Each row is a point on a landscape with many valleys, with its height.
From any point a ball rolls to the lowest of the 5 points nearest to it. It stops when none of these is lower. Distance is the straight distance between rows; heights are no part of it.
dumef: [ 10 -17  11  16  -8  11   0 -39 -32  21 -20  21   9 -19 -12 -15  17 -36
  -7  27  12  -9 -35  -3   2]  height 7.21
Dovoz: [-11  37  -6   0  26 -11  -3  55  -1 -46  26 -20 -28  -5 -11   8 -20  36
 -22 -24   8  -5  -6 -13  75]  height 3.36
lan: [ -7  44 -13 -11  17  -4   0  61  12 -47  27 -31 -18  10  -5  14 -15  43
 -22 -22 -10  -6  -5 -12  57]  height 3.15
zofar: [ -3 -55 -15   6  40  -1   2 -47 -56  43 -48  24  -5  -8  -2   6   1 -66
  22 -15  61  -1 -25  12  28]  height 7.28
letu: [-29 -54   4 -34 -33  39  28 -30  29  26 -52  -1  -2  37  -7  24 -18 -10
   5 -10 -30  22  56  17 -35]  height 7.63
zim: [ -4 -37  19   0   1  39  19 -43   8  25 -29  -1  16  12 -21  -6   3 -43
  -1  22   7   7   5   3 -44]  height 7.92
pume: [-18 -12  19 -18  40  -6   5  29   0 -24 -10 -18 -24  21 -12  18 -48  36
  -2 -42  23  37  33   3  29]  height 4.89
Fizu: [ -9   4  -7 -28  -8  -9  18  14  48  -7  12  -6  11  25   4   1  -9  16
   8 -12 -37  13  43   1 -15]  height 4.36
butum: [-15   1 -12  -9  47  -9   6  21 -13 -16   0  -6 -18   3  -7  15 -30  29
  -9 -27  42  19   3   1  54]  height 3.91
gup: [-19 -52  29 -25 -23  45  27 -41  25  24 -53   6   3  23 -13   8  -7 -29
   2  13 -22   3  35  21 -45]  height 7.87
furiv: [-17  38 -13 -20  20   2   1  67  18 -54  23 -40 -10  15 -13  13 -21  51
 -25 -31  -9   8   9 -11  49]  height 3.35
leme: [ -3  20   0   5 -45  12 -23   2  13 -12  16   8  15 -12  17 -17  41  10
  -7  41 -33 -17 -23   4 -29]  height 3.73
Kad: [  1 -20 -16   4  20 -19   9 -23 -37  28 -16  23  -5 -10  -1   0  -7 -26
   9  -6  40  -2 -18  -3  37]  height 6.98
buzu: [ 10  69   4  17   6 -28 -21  64  12 -49  49 -28 -23 -14   9   2   0  34
 -13 -20 -16 -32 -17 -15  46]  height 5.30
givi: [  6 -34  14 -17  15  -5  11 -34   5  21 -31  12 -11  26 -13  22 -28 -14
  11 -22  20  27  38   5  -4]  height 6.29
kisi: [  1 -31  -2  -2  14   8  19 -37 -11  24 -19   9   8  10 -19   8  -5 -30
  11  -2  26  15   6 -11 -13]  height 6.92
Fuzo: [-10 -27  17  -9  -9  38  11 -37  23  19 -22  -4  24  12 -12 -12  13 -29
  -8  28  -9  -3   5   6 -53]  height 7.16
kun: [  2  20  -8   1 -20 -16   3  10  -6 -14  12   8   4 -12  17  -5  13   0
  -2  19 -23  -9 -22 -17   0]  height 3.63
nim: [  4  55 -10   4  -7 -25  -7  58  16 -42  41 -19 -16  -6  20   7  -6  28
 -11  -7 -28 -28 -11 -12  35]  height 3.60
riv: [ -6 -64  33  -5  -2  35  23 -53  -3  32 -55  15  -5  21 -26  18 -21 -42
  13  -2  15   9  27   7 -35]  height 7.62
pomus: [ 26  61   0  22 -58  11 -45  16  31   6  43   1  19 -31  13 -33  69  11
  13  57 -21 -38 -14  22 -50]  height 6.81
Nolob: [ 14  44   0  24   9 -42  -8  27 -14 -14  34  -2 -16 -29  11  -5  -6   7
  -3  -2   7 -19 -21 -16  36]  height 4.03
Vadep: [-31 -72  25  -9  61 -18  -3  -6 -31   4 -48   9 -27  15   5  20 -59  12
  -6 -64  47  35  33  10  35]  height 0.53
los: [ -8  35 -33 -23 -14  -8   4  48  55 -33  47 -18  16  24   7  -3  -7  53
  -7 -23 -54  -5  25   2  -7]  height 2.84
Virif: [  2  48  -9   9 -39 -23 -18  58  17 -43  50  -5   6 -20  29 -19  25  39
  13  16 -45 -32 -16  -6 -13]  height 5.92
pak: [ 10  -5  15  17 -19  22 -10 -33 -19  17 -15  14  10 -13  -3 -14  28 -31
 -13  38  -1 -10 -38   2 -10]  height 6.27
runar: [ -8 -67  38 -12 -11  58  27 -53  14  32 -65   6   2  26 -15   4 -19 -41
   2  19  -4  -3  26  29 -53]  height 8.15
zono: [  2 -45   0  -6  41  -6  -1 -36 -13  28 -30  15  -8  18 -12  18 -28 -21
  12 -29  49  24  23   4   8]  height 5.99
Neke: [ -5 -33  12 -14  45 -13  -3  -9  -7   3 -24   1 -18  18  -5  15 -42  15
   1 -35  44  33  32  11  23]  height 4.45
ved: [ -4  41 -36  -5 -64  -3 -11  61  39 -50  66   2   7  -5  13 -14  17  74
   3  14 -64 -26   0  -1 -23]  height 4.44
kasu: [ -5 -71  17 -12  42  -7  -7 -42 -20  24 -55  20 -20  27   1  18 -44  -9
  -1 -44  43  32  39  15  18]  height 3.85
gat: [ 17  13   0  41  30 -33 -20   2 -61  20  20  10  11 -56   4 -26  24 -26
   2   6  38 -14 -43 -11   7]  height 3.68
Tabil: [  0  71  -5   0 -14 -22 -24  80  28 -59  55 -33 -18  -1  15   7   3  45
 -15 -22 -34 -38 -12  -7  42]  height 5.80
faba: [ -3 -26   8  -9   5  16  22 -33   5  18 -18   3  12  12 -19   6  -5 -29
   7   6   7  14   9 -10 -25]  height 7.61
Konek: [ 23  48  14  27 -48  10 -46   3  18  13  24   3  20 -24  14 -23  62  -7
   8  50 -13 -33 -26  24 -48]  height 4.77
borar: [ -6 -48  10 -26  -5  12  10 -33  11  17 -53   4 -17  43   1  36 -41   8
   0 -33  -2  44  52  12   5]  height 5.29
Zunip: [ 11 -20  10  14 -11  44   5 -50 -11  28 -26   4  14  -1 -12  -9  18 -40
 -20  39   6  -9 -31  11 -23]  height 7.91
Ropo: [  3 -68  -3   6  39   8   5 -53 -31  42 -41  19   0   8 -17   9 -12 -56
  20 -26  55  11   1   8  -6]  height 5.91
vitaf: [ -1  13 -14 -13  28  -7  11  11   6 -11   4 -11 -11  15  -3  15 -28  19
  -5 -16  18  21  13  -5  27]  height 4.12
paf: [ 11  61   5  28  26 -33 -22  52  -3 -39  52 -25 -24 -24   1   1  -1  29
 -15 -23  12 -27 -20 -21  61]  height 4.17
Mato: [-14 -12   3 -40 -16   4  13   7  48  -6 -20  -6  -6  40   4  13 -24  25
  11 -26 -32  31  59  20   2]  height 6.69
Tiso: [ 19  55  -6  41  11 -40 -17  35 -37 -12  48 -12  -5 -47   9  -7  16   6
   5   3  21 -20 -37 -23   6]  height 4.31
nariv: [-17  56 -21 -19   2  -2 -12  78  30 -62  39 -45  -5  15  -1  10  -7  57
 -28 -30 -32 -13   2  -8  47]  height 4.18
Rad: [ -2 -14   7 -21   8  -7  16 -17  18   6 -13  -1   1  26 -11  15 -16  -8
  14 -12   1  25  32  -2  -5]  height 7.26
Tal: [ 12  21  -1  19  20 -38  -2   7 -28   1  17  11 -15 -30   6 -10  -7 -10
  -5  -4  24 -18 -20  -9  44]  height 4.04
vas: [ 15  20   9  22   1 -30  -2   3 -31  -3  19  14  -4 -31   6 -11   6 -13
   3   9   7 -16 -26 -19  15]  height 3.46
tet: [-16   6 -17 -18 -11  -1  16   8  30  -7  15  -5  17  10   5   1  11   8
   2   7 -35   2  10 -13 -25]  height 4.47
Dibi: [  0 -24  16 -27   7  -4  13 -20  22  14 -27   3  -9  32  -7  22 -30  -5
  11 -21   1  29  42   4  -2]  height 8.05
Sav: [-11 -42  25 -15  -6  26  23 -36  18  18 -32   4  12  18 -18   4  -3 -31
   9  10  -6   7  23   2 -38]  height 7.70
fazef: [ -7  37 -37  -9 -34 -11  -4  55  35 -40  47  -7   8   6  19  -5   7  50
  -3  -6 -54 -21   0  -5  -2]  height 4.16
rozop: [-22 -23  13 -23 -18  16  14 -13  44   7  -6   1  16  18  -7  -7   5  -5
   4  10 -33   3  35  -2 -45]  height 5.03
makif: [ -7  28  -6   6  34 -17  -3  36 -11 -25  18  -8 -29 -14  -5   4 -17  25
 -16 -21  21  -9  -9  -9  78]  height 3.52
Geni: [ 16 -28  10  15  -3  56  13 -60  -4  40 -30   0  18   7 -13  -7   8 -50
 -17  42   9  -9 -27  26 -43]  height 8.62
senoz: [ 15  67  -4  41  21 -37 -25  51 -13 -28  61 -26 -20 -38   5   3   5  20
  -7 -17  15 -28 -29 -21  42]  height 4.75
Viz: [-31  -9   1  -9  49  -3   3  52 -14 -33   8 -25 -25  11 -26  21 -44  38
  -3 -58  35  28  19 -14  48]  height 3.82
daro: [ 11 -23   7  18  10 -10  -2 -25 -46  24 -16  26   3 -30  -9 -20  10 -39
   3   9  27 -13 -33  -7  19]  height 6.01
Rofo: [ -6   7   2 -30   6  -9  12  17  41 -12   1 -11   2  32   4  10 -19  19
   7 -22 -22  21  40   5   3]  height 2.74
roled: [-14  -6  -4  -5 -27  35  -2 -22  25  12   4  -1  25   6   6 -16  31  -7
 -17  39 -27  -8  -9   7 -46]  height 4.57
deni: [  3  11   8   7 -23  -2  -3  -7 -15  -5   2  11   8 -17   9 -10  23 -11
  -4  28 -14  -8 -30 -16  -7]  height 2.91
fak: [-13 -44  23 -24  18  -3   7  -6  -4  -7 -46   0 -26  33   3  27 -59  32
 -10 -45  10  49  45  11  25]  height 5.15
mami: [-27 -43 -13 -40 -28  26  16 -24  43  17 -43 -17  -6  56   7  27 -26  17
   4 -34 -32  50  69  21 -20]  height 6.71
tek: [ 17  20  14  19 -49  32 -24 -22  11  30   1   8  10 -10  19 -12  45 -29
 -11  49 -21 -35 -31  30 -42]  height 4.11
kizuv: [ 16  82 -14  37  -4 -32 -19  65 -21 -32  67 -30  -9 -44  17   1  25  24
  10   1   3 -29 -38 -24   9]  height 6.13
vadu: [  8  18 -11   7  15 -29  10   3 -19   2   8  11 -14 -14   4   1 -11  -1
  -4  -1  13  -7 -14  -7  39]  height 4.48
gunis: [ 11  59  -1  17 -40 -13 -37  46  19 -40  53  -8  14 -34  22 -34  51  39
  19  37 -28 -27 -20   2 -29]  height 7.60
babi: [ 21 -48  12  27  12  64  18 -75 -16  54 -46   5  12   2 -20  -9  -1 -59
 -11  35  27  -8 -29  33 -37]  height 8.21
lig: [  2 -49   3   1  18  10  16 -45 -16  32 -28  14   3  12 -23   9 -11 -38
  16  -9  38  14  11  -8 -13]  height 6.18
bibev: [-18   0 -19  -8 -34  19  -5  -2  29  -9  21   3  27   5   8 -16  27  16
  -9  29 -36  -7   0  -3 -44]  height 4.37
pade: [-19 -59  -4 -29 -10  29  10 -41  21  24 -57 -18  -9  59   3  37 -40   8
  -4 -40 -10  60  64  13 -14]  height 6.15
kubi: [-11  24 -30 -12 -26  -9   7  34  28 -24  35  -4  11   6  21  -4  13  30
  -1   4 -45  -8  -5 -11  -8]  height 4.42
molob: [ -9  24 -16 -14  34  -2   4  36   3 -31  13 -23 -13  10  -6  14 -27  38
 -16 -21  12  13   5  -3  48]  height 3.55
gofot: [  4 -55  36   4   8  56  24 -63   5  33 -53   7  10  18 -24  -1 -14 -50
   0  25  13  -3   9  24 -50]  height 7.73
Kepo: [  5 -64  21  12  19  43  21 -59 -13  40 -45  12   9   6 -31  -2  -9 -55
   6  12  37   3  -1  12 -34]  height 7.46
dut: [ -1  -2 -13   0  -4  -3  16 -18 -20   6  -6   7   5  -5  -5   0   4 -18
   1  16   3   4 -14 -17   4]  height 5.43
nup: [ 18  30   3  32  18 -42 -12  12 -42   3  31   6   2 -44   6 -18   7 -11
   4   2  22 -19 -33 -18  14]  height 3.86
samo: [-18   2 -16 -20 -21   2  13  10  47  -9  24  -5  25  13   2 -11  11  24
   2   3 -46   0  23  -7 -38]  height 4.24
zuli: [-26 -82  24 -14  50 -13   0 -19 -34   9 -58  11 -26  22   7  23 -61  13
 -12 -63  33  42  37  12  38]  height 2.27
dun: [ 17  49  11  23 -20 -26 -24  25 -15 -25  35  -7   8 -38  19 -19  35  11
  10  29  -9 -14 -35 -18 -22]  height 5.68
taf: [ 19  16  23  24 -11 -18 -14  -6 -32   1  10  13   7 -32   4 -20  26 -15
   1  23   5 -11 -37 -15  -6]  height 2.86
Riro: [-14 -53   7 -28 -20  27  21 -36  17  27 -58   2 -12  46  -4  36 -28 -14
   7 -24 -12  33  54  10 -19]  height 6.48
zolel: [ 13  46  12  19 -40  -5 -35  16   9 -16  28  -1  14 -29  21 -28  54  11
   6  42 -23 -23 -25   3 -31]  height 5.83
Gafez: [  2 -69  -2  18  26  34  13 -58 -44  42 -49  18   6 -10 -21  -7   4 -63
  11   4  49  -3 -26  12  -5]  height 6.86
gof: [-11  16   8 -25  26  -5   6  41  30 -33   7 -33  -7  28  -7  11 -33  39
  -3 -34  -4  25  31   1  23]  height 3.57
Fam: [ 10   4  -7  11  10 -26   6  -7 -33  12   0  23  -9 -20   1  -4  -5 -17
   3   2  17 -11 -18 -14  33]  height 4.81
Mur: [-27 -38  24 -11  46  -9   0  20 -15 -13 -22  -6 -27  17  -7  21 -58  33
  -2 -56  33  37  35   3  33]  height 4.14
sipo: [  4  -8   6   6 -24  43  -5 -41   2  26 -16   2  17   4   1  -9  27 -30
 -22  46 -15 -13 -28  14 -36]  height 6.35
kiti: [  8  20   4  10 -17 -19   3   4 -18  -8  10  10   1 -20  13  -8  10  -5
   1  20 -15  -8 -24 -18   5]  height 3.53
Teruv: [  0 -22 -11   0   4  10  17 -33 -14  14 -12  10   8   3 -15   3  -1 -26
   2  11  14   8  -5 -14  -9]  height 6.73
nes: [ -7 -21 -13 -10  52 -11   0  -7 -21   8 -17   6 -15   9   1  13 -28   5
  -3 -28  59  23   9   7  33]  height 5.81
dito: [ 25   8  25  25 -28  29 -18 -33  -9  30 -12  11   8 -15   4 -13  36 -35
 -13  47  -7 -24 -40  20 -25]  height 5.11
kibut: [ -9 -17   4 -14   2   4  23 -22  17   9  -8   1  11  15  -9   5  -1 -16
   8   1  -4  15  17 -13 -24]  height 6.30
gedun: [ 27  69   0  20 -39   1 -46  21  18  -4  44  -7  22 -35  15 -35  76  12
  17  54 -12 -27 -27  13 -41]  height 0.83
nas: [ 20  -1  23  30   0 -14 -14 -21 -44  14   2  20   7 -35  -4 -29  24 -27
  -1  20  19 -12 -37 -11  -3]  height 3.56
pon: [ 24  26  29  28 -21  -1 -28 -12 -21   6   6   6  11 -29   6 -19  41 -20
   1  39  -2 -14 -38  -3 -22]  height 2.66
lonem: [-17 -10  -4 -16 -14  12  13  -7  30  -2   8  -4  23   8   0  -6  14   0
   3  12 -34   6  12  -6 -37]  height 4.55
Gemo: [ -1  15 -20 -16  11 -10  20   6  14  -7  12  -7   4  14   3   9  -8   7
  -1  -7 -11  14   8 -11   7]  height 4.74
sala: [  9  47   2  22  25 -32 -14  39  -9 -27  37  -7 -26 -25   1  -3 -15  22
 -16 -16  14 -20 -18 -12  62]  height 3.74
farer: [ -8  15 -22 -20  -1  -8  13  25  37 -15  28 -13  14  24   9   1  -2  23
   3 -12 -36   6  21  -7 -11]  height 4.52
zesem: [  2 -38  -9  15  30 -11   3 -33 -52  34 -34  32  -5 -20  -1  -6   7 -54
  15 -10  49  -9 -25   6  34]  height 8.53
Guv: [-10  29 -38 -13 -37  -2   3  47  49 -35  59  -6  21  15   6 -11   7  58
  -3  -3 -63 -11  18  -7 -29]  height 3.54
Muto: [ -2  37 -23  -1 -65   0 -19  45  33 -45  52  10   9 -12  15 -21  33  63
   4  30 -58 -26  -4   1 -29]  height 5.04
fulo: [-10 -58  18 -12  54 -12  -5 -23 -17  11 -38   9 -21  18  -1  19 -48   5
  -2 -46  49  33  34  12  23]  height 2.85
fekoz: [ -4  47 -23  -8   2 -14   0  48  19 -33  31 -22 -10   6  14  12  -9  33
 -17 -13 -24 -10  -7 -10  39]  height 2.81
Depi: [  1  35   1   6 -36 -17 -13  32   9 -29  33   3   6 -20  28 -15  28  22
   7  22 -40 -19 -22 -12 -14]  height 6.33
tuk: [  2 -69  11  -1  29   4   4 -54 -20  40 -50  24 -10  21 -20  17 -25 -41
  16 -31  44  16  28  10  -8]  height 5.48
Pemi: [-17 -36  27 -20 -15  34  19 -28  32  16 -27   1  18  18 -12  -8   5 -21
  -1  20 -23  -3  28  10 -53]  height 6.17
Rifi: [ -4  42 -47 -16 -39  -7  -3  69  48 -45  63 -15  12  14   9  -6   0  69
 -11 -14 -62 -24  14  -2  -8]  height 3.76
Nifi: [-13  14 -19  -4 -49  16 -15   7  25 -15  23   8  18  -3  16 -17  37  22
  -9  37 -42 -11  -9   2 -35]  height 4.20
Vanod: [ -7  32 -18  -1 -52  -2 -18  37  22 -34  39   7  12 -14  22 -21  34  42
   3  29 -51 -23 -14  -1 -26]  height 5.28
Bame: [ 30  60   7  26 -26   2 -45  11  -6  -1  33  -9  23 -36  12 -22  68  -3
  12  47  -1 -17 -40   6 -37]  height 6.34
Forug: [-18 -66  10 -21  15   7   7 -28 -11   5 -60   3 -21  41   5  28 -59  26
 -14 -47  11  59  48  12  20]  height 3.88
deto: [-10   2  -4 -35 -12  -7  10  22  59 -12   9 -11   8  31   3  -4 -16  33
  10 -23 -47  12  52  12  -6]  height 4.79
mubod: [ 27  23  13  37   8 -16 -28  -7 -47   9  21   8  13 -44   0 -26  32 -16
   0  26  24 -11 -46 -14 -11]  height 3.25
zama: [-14 -33  21 -29 -14  15  23 -26  29  15 -30   4   3  22 -14  11  -6 -19
  15   0 -19  13  41   4 -29]  height 7.32
teni: [ 11  28  17  15 -45  13 -30  -9   8   8   8   6   9 -17  20 -18  51  -8
  -8  46 -22 -23 -27  11 -29]  height 3.24
Gek: [ 16  68  -4  27  -9 -30 -21  53 -16 -34  53 -24   2 -41  19 -12  31  22
  16  17  -4 -22 -35 -20 -11]  height 6.28
Kopu: [  1 -52 -10   9  24  10  10 -44 -46  39 -40  27   5 -11 -15  -5   2 -57
  12  -6  46  -3 -26   3  14]  height 7.94
kemi: [  2 -62  17 -13  12   7   6 -48  -5  33 -56  22 -19  33 -11  28 -34 -17
   6 -30  23  26  43   9  -1]  height 4.84
zibov: [  4 -31   4  -9  28  -7  11 -29  -3  22 -22  11  -4  20 -12  15 -25 -18
  13 -22  34  26  23   0  -1]  height 6.59
paru: [ -7  51 -39 -17 -18  -6  -5  68  39 -47  51 -23   1  14  17   4  -2  54
 -16 -17 -50 -25   4  -2  18]  height 3.75
baz: [  3  39  -3   9 -59   4 -37  20  28 -23  36   9  11 -20  23 -29  50  30
   7  46 -41 -31 -12  10 -36]  height 5.65
guvin: [-24 -34   3 -39 -31  15  23 -17  42  17 -36   3  -3  36   0  21 -17   7
   9 -16 -37  26  60  16 -16]  height 7.76
simu: [ -1 -16  -7 -10   7  -3  21 -22   0  11  -9   3  10  11 -13   9  -7 -21
   8   0  10  16   9 -16 -10]  height 7.42
zamez: [ -8  35 -24 -24   7  -5   2  50  45 -33  31 -33   6  25   7   5 -13  44
 -12 -22 -29   3  22   1  16]  height 2.25
bina: [-11 -48  15 -25 -17  17  23 -32  20  21 -44   8  -8  34  -8  25 -20 -17
  13 -15 -14  22  47   7 -21]  height 7.48
Toru: [ -4  52 -24  -1 -40 -22 -13  72  31 -47  58 -11  -4  -7  23  -6   9  50
   4  -2 -50 -38  -7  -6   3]  height 4.80
gevol: [ 14 -40  18  26  11  18  -4 -48 -48  35 -32  29  11 -26 -15 -25  18 -54
  -1  22  29 -14 -41  10  11]  height 1.28
silu: [ 20   1   6  22 -36  49  -6 -44   9  46 -14   2  15   0  14  -4  26 -43
 -21  49 -19 -34 -38  39 -50]  height 5.42
Mirep: [ 25  53   2  38  -2 -29 -22  26 -37 -14  39  -7   3 -50  10 -14  33   6
   7  21  11 -13 -41 -22 -12]  height 4.56
sirup: [ 12  20  23  17 -26  -3 -20  -5 -16  -3   6  10   7 -24  13 -19  35 -12
  -4  36 -11 -13 -34  -6 -15]  height 2.11
Zoma: [ 26  55   8  25 -59  16 -44   9  27  22  34   7  20 -27  10 -31  71  -9
  13  57 -20 -42 -19  29 -56]  height 6.02
geka: [  3 -49  13  10  11  38  17 -51 -13  31 -34   8  12   4 -28  -2  -3 -43
   1  17  26   5  -8   1 -30]  height 7.53
vuz: [ -4   4 -16  -7  -3   0  20  -8   3   4   3   0  11   7   0   3   9  -9
   3   9 -14  10  -6 -19  -9]  height 4.46
nopuz: [-12  50  -6  -5  12 -11 -11  73   9 -65  35 -34 -23   0 -14  10  -9  47
 -25 -28 -14 -19 -10 -18  75]  height 3.87
Gika: [-17 -66  16 -24 -23  41  29 -46   8  34 -64   8  -9  36 -11  29 -25 -28
   7 -12 -13  22  46  16 -36]  height 6.63
gel: [  5 -66   6  24  40  14   6 -50 -65  44 -57  27   3 -27  -5  -9  16 -81
  21  -4  56 -12 -43  18  22]  height 8.64
bak: [ 11  -8   9  21   9 -19  -2 -18 -42  15  -4  25   1 -29  -4 -18  10 -28
   3  11  20 -11 -31 -10  17]  height 4.76
gom: [ 14  43  -3  39  29 -47 -16  27 -28  -4  41  -6 -15 -39   4 -11  -2   3
  -5 -13  32 -22 -23 -13  45]  height 4.01
rar: [ -6  10 -13   4  43 -21   0  14 -21  -4   1   7 -27 -11   2   6 -18  13
  -8 -15  41   1  -9   3  70]  height 4.02
buna: [  5 -22   2 -14  26 -11  11 -19   8  11 -18   3  -6  23  -9  19 -26  -5
   7 -24  26  29  33   1   4]  height 6.79
did: [ -2  13   9   6 -31  11 -10 -10  -2  -2  -3   8  13 -12  11 -13  33 -10
  -6  39 -24 -11 -29  -7 -18]  height 2.92
lazeg: [  5  -3 -10   8  30 -31   0 -12 -37  18 -11  23  -9 -26   5  -5  -6 -25
   7 -12  43 -11 -17   1  49]  height 6.09
Gan: [  1   3  -7 -18  15  -8  17  -4  21   0   1  -7   3  20  -2  13 -13  -1
   9 -12  -3  24  24  -7  -5]  height 5.54
kitot: [ 19  37 -13  43  22 -31 -28  19 -72   8  35   2   3 -63   6 -16  32  -6
   0  11  37 -17 -55 -13   7]  height 4.10
Vuf: [  2  17 -19  -4  22 -17  11  11 -15  -7   7   4 -16  -4   1  10 -19   8
  -8  -7  17   1  -6  -5  49]  height 4.53
fafe: [  6  25 -15  -1  -1 -22  10  14  -5 -10  17   4  -7  -5  12   9 -10   5
  -3   1 -10  -7 -12 -14  28]  height 4.19
Tazap: [ -8 -56  25 -20  27  -6   0 -21 -11   5 -48   7 -23  32   1  25 -54  18
  -3 -44  23  44  42  12  21]  height 4.30
fel: [ -7 -67  15 -18  -9  25  18 -50   3  36 -63  11 -17  41 -12  37 -35 -23
   8 -24   5  27  48   7 -12]  height 5.61
mip: [-27   7  -7 -11  41   1   3  57  -7 -40  14 -30 -20  11 -25  18 -34  41
  -7 -48  26  22  13 -14  53]  height 3.70
Nir: [  9  66  -3  18 -14 -37 -14  65   9 -41  53 -16 -12 -18  25  -2   8  27
   4  -4 -25 -32 -19 -18  14]  height 5.31
dob: [  4 -36  -9   8   9   8  12 -39 -42  30 -25  23   5 -12 -16  -6   5 -43
   5   6  34   1 -24  -5  12]  height 8.00
Pase: [-18 -18   9 -28 -14   4  21  -9  41   4  -9   0   6  23  -7  -1  -2  -6
  12  -1 -29  11  42  -2 -30]  height 5.74
bal: [ -2 -23 -24  -2  40 -13   1 -19 -30  26 -22  15 -13  -1   1  11 -14 -20
   8 -21  57   9  -6   6  38]  height 6.03
nubu: [  6  -8 -19   0  11 -14  16 -14 -23  13  -8  18  -5  -5  -2   4  -7 -17
   3   0  24   3 -14  -8  24]  height 5.84
Kuga: [  9 -26  10   9  -6  59  13 -56  18  42 -25  -3  24  13  -1  -8   6 -49
 -21  43  -4 -18 -19  32 -60]  height 8.39
biko: [-12 -23   9 -35 -10   3  15  -6  35   3 -30  -3 -10  40   5  24 -27  15
  10 -25 -23  35  53  14   0]  height 8.28
kuge: [ 19 -43  25  16   9  66  23 -71   9  44 -43  -1  14  18 -15  -9  -8 -60
 -12  41  12 -10 -13  39 -61]  height 7.97
Padad: [ -8 -21   9  -6  -7  32  13 -35   8  18 -14  -2  20   8 -11  -8  14 -28
  -9  31  -5   0  -7  -2 -37]  height 7.49
vek: [-13  22 -29  -7 -56   8 -13  27  39 -30  46   5  15   0  13 -18  32  52
  -7  34 -54 -15   3   1 -41]  height 4.54
Konim: [-17  54  -3 -11   9 -16 -22  90   9 -82  38 -41 -24  -4 -26  12  -2  52
 -25 -43 -24 -21  -6 -32  81]  height 6.06
milur: [  1   8 -22  -6  36 -12   7   5 -10  -4   3  -4 -15   7  -2  13 -24  15
  -9 -17  34  16   3  -3  45]  height 4.43
nez: [  9  58   0  15   6 -34  -8  48   4 -32  42 -15 -18 -16  14   5  -7  22
 -12 -11  -9 -26 -16 -14  45]  height 4.22
Gegi: [-17  11 -26 -14 -36   4   7  28  48 -25  46  -2  25  12   0 -14  12  48
  -3   2 -57  -4  23  -6 -42]  height 3.97
Rivi: [ 35  84 -17  23 -32  -1 -44  34  -5 -13  44 -17  22 -47  18 -30  78  21
  18  58  -5 -26 -42   6 -27]  height 7.77
sudal: [-16 -30   6 -10  59  -7  -3  10 -14  -6 -14  -5 -20  12  -9  16 -43  24
  -2 -42  53  32  24   4  32]  height 5.37
Dugik: [ 10 -45   7  22  27  -9  -2 -34 -60  40 -35  29   6 -31  -6 -21  16 -63
  15   1  43 -17 -39   8  25]  height 8.65
vekod: [ 16  -8   8  34  37 -34 -11 -12 -61  28  -2  20   9 -49   2 -29  16 -44
   9   1  40 -17 -40  -4  19]  height 4.66
fivis: [  5 -40  19   8   6  53  17 -60  -1  33 -35   0  14   8 -22  -6   4 -47
  -9  30  17  -2 -14  16 -43]  height 8.17
Vipoz: [ 23  73 -23  45   4 -30 -27  48 -63 -12  46 -10  -8 -69  11  -6  38  18
   9  13  25 -24 -56 -21  15]  height 5.12
fodu: [ 12 -43   5  22   6  41   8 -53 -34  38 -37  18  12 -12 -18 -14  11 -49
  -9  29  26  -9 -37  13  -7]  height 8.31
Gege: [-21 -20  -4 -40 -31   5  20   4  56   3 -12   3   2  36  -1   8 -16  23
  13 -19 -50  18  61  18 -14]  height 6.31
tegi: [ 25  83 -18  31 -12 -21 -24  55 -41 -27  49 -17   2 -63  19 -13  49  28
  16  32   9 -23 -57 -17  -5]  height 6.10
Sulu: [ 27  56  -6  38  -2 -16 -30  21 -52  -6  34  -7   8 -53   5 -16  46   4
   3  34  19 -10 -55 -15 -12]  height 3.98
zufe: [ -8   5  11 -37   9  -8   6  25  41 -20  -7 -19  -6  36   4   9 -29  35
   4 -28 -18  30  46  11  13]  height 4.91
giru: [ -8   1  -7  -4 -20  10   6 -11  -1   0   0   4  14  -2   3  -6  22 -10
  -5  26 -18   1 -18 -15 -19]  height 3.66
zulim: [  0 -50  20   3   7  31  21 -52  -5  27 -33  10   8   8 -31   3 -10 -44
  10   8  20   8   9  -1 -36]  height 7.02
beba: [-15 -43   4 -33 -14  16  12 -22  22  12 -48  -5 -13  50   6  33 -33  14
   0 -33 -13  50  57  17   2]  height 6.26
Nevi: [-10  24  -3 -32  11  -6   5  48  49 -33  18 -29   4  29   0   2 -26  39
  -5 -30 -27  16  41   8  14]  height 2.83
gis: [  8 -18  -5   8   2  -1  11 -29 -34  18 -17  23   3 -14 -11  -8   6 -31
   1  14  17  -2 -27 -10  10]  height 6.56
vama: [ -1  -4 -24  -6  38 -17   5  -4 -22   9  -7   7 -17  -2   1   9 -20   2
  -4 -17  44   9  -5   4  47]  height 4.90
Fusa: [-19 -70   0 -24 -10  32  20 -52  18  33 -62 -14  -9  60  -1  41 -41  -7
  -7 -37  -6  56  64  11 -25]  height 6.32
ganik: [ -6 -10  19 -30  17  -5   8  10  22 -12 -22 -14 -17  33   0  18 -42  28
   3 -29  -2  39  47   9  16]  height 7.52
monu: [  9   4   2  25  38 -43  -9  -1 -49  17   6  18  -4 -40   5 -17   5 -33
   5  -9  36 -18 -28  -7  35]  height 4.71
met: [  5  -3 -19  -9  15 -14  15 -15  -4   8  -4   6  -3  11  -6  12 -15  -9
   6  -3  22  15   3 -12  11]  height 6.85
nok: [ -1  27 -25 -25 -41  -4   7  55  73 -38  60 -10  19  26  -9 -16 -15  71
  -4 -22 -73  -9  50   4 -23]  height 4.21
vun: [  8  41   5  16 -13 -32  -4  29 -10 -21  29   0  -6 -24  19  -7  10   7
   5   9 -16 -16 -21 -17   7]  height 4.28
suk: [ 17  59   2  25   7 -41 -13  44  -8 -27  47 -15 -13 -28  16   3   5  15
  -3  -3   0 -24 -23 -20  23]  height 4.50

Two balls start at each pair of points below. Name the first point that both come to, or write never.
Vuf, Fam -> never
gom, vadu -> never
runar, Sav -> never
nes, sudal -> butum
gel, zofar -> Ropo
bina, givi -> kemi

Call two points neighbours if one is among the 5 nearest of the other. Go from one point of each pair to the other, from neighbour to neighbour, staying as low as possible. Name the highest point that can't be avoided.
Rofo, Vadep -> Mur
gevol, gedun -> daro
zamez, sirup -> gom
gedun, sirup -> Konek
zamez, Rofo -> Nevi

Where does a ball stop that starts at each point below?
Mirep -> sirup
zono -> Vadep
kuge -> Vadep
Padad -> sirup
bal -> zamez
zim -> Vadep
babi -> Vadep
nubu -> sirup
Muto -> zamez
Vanod -> zamez
simu -> sirup
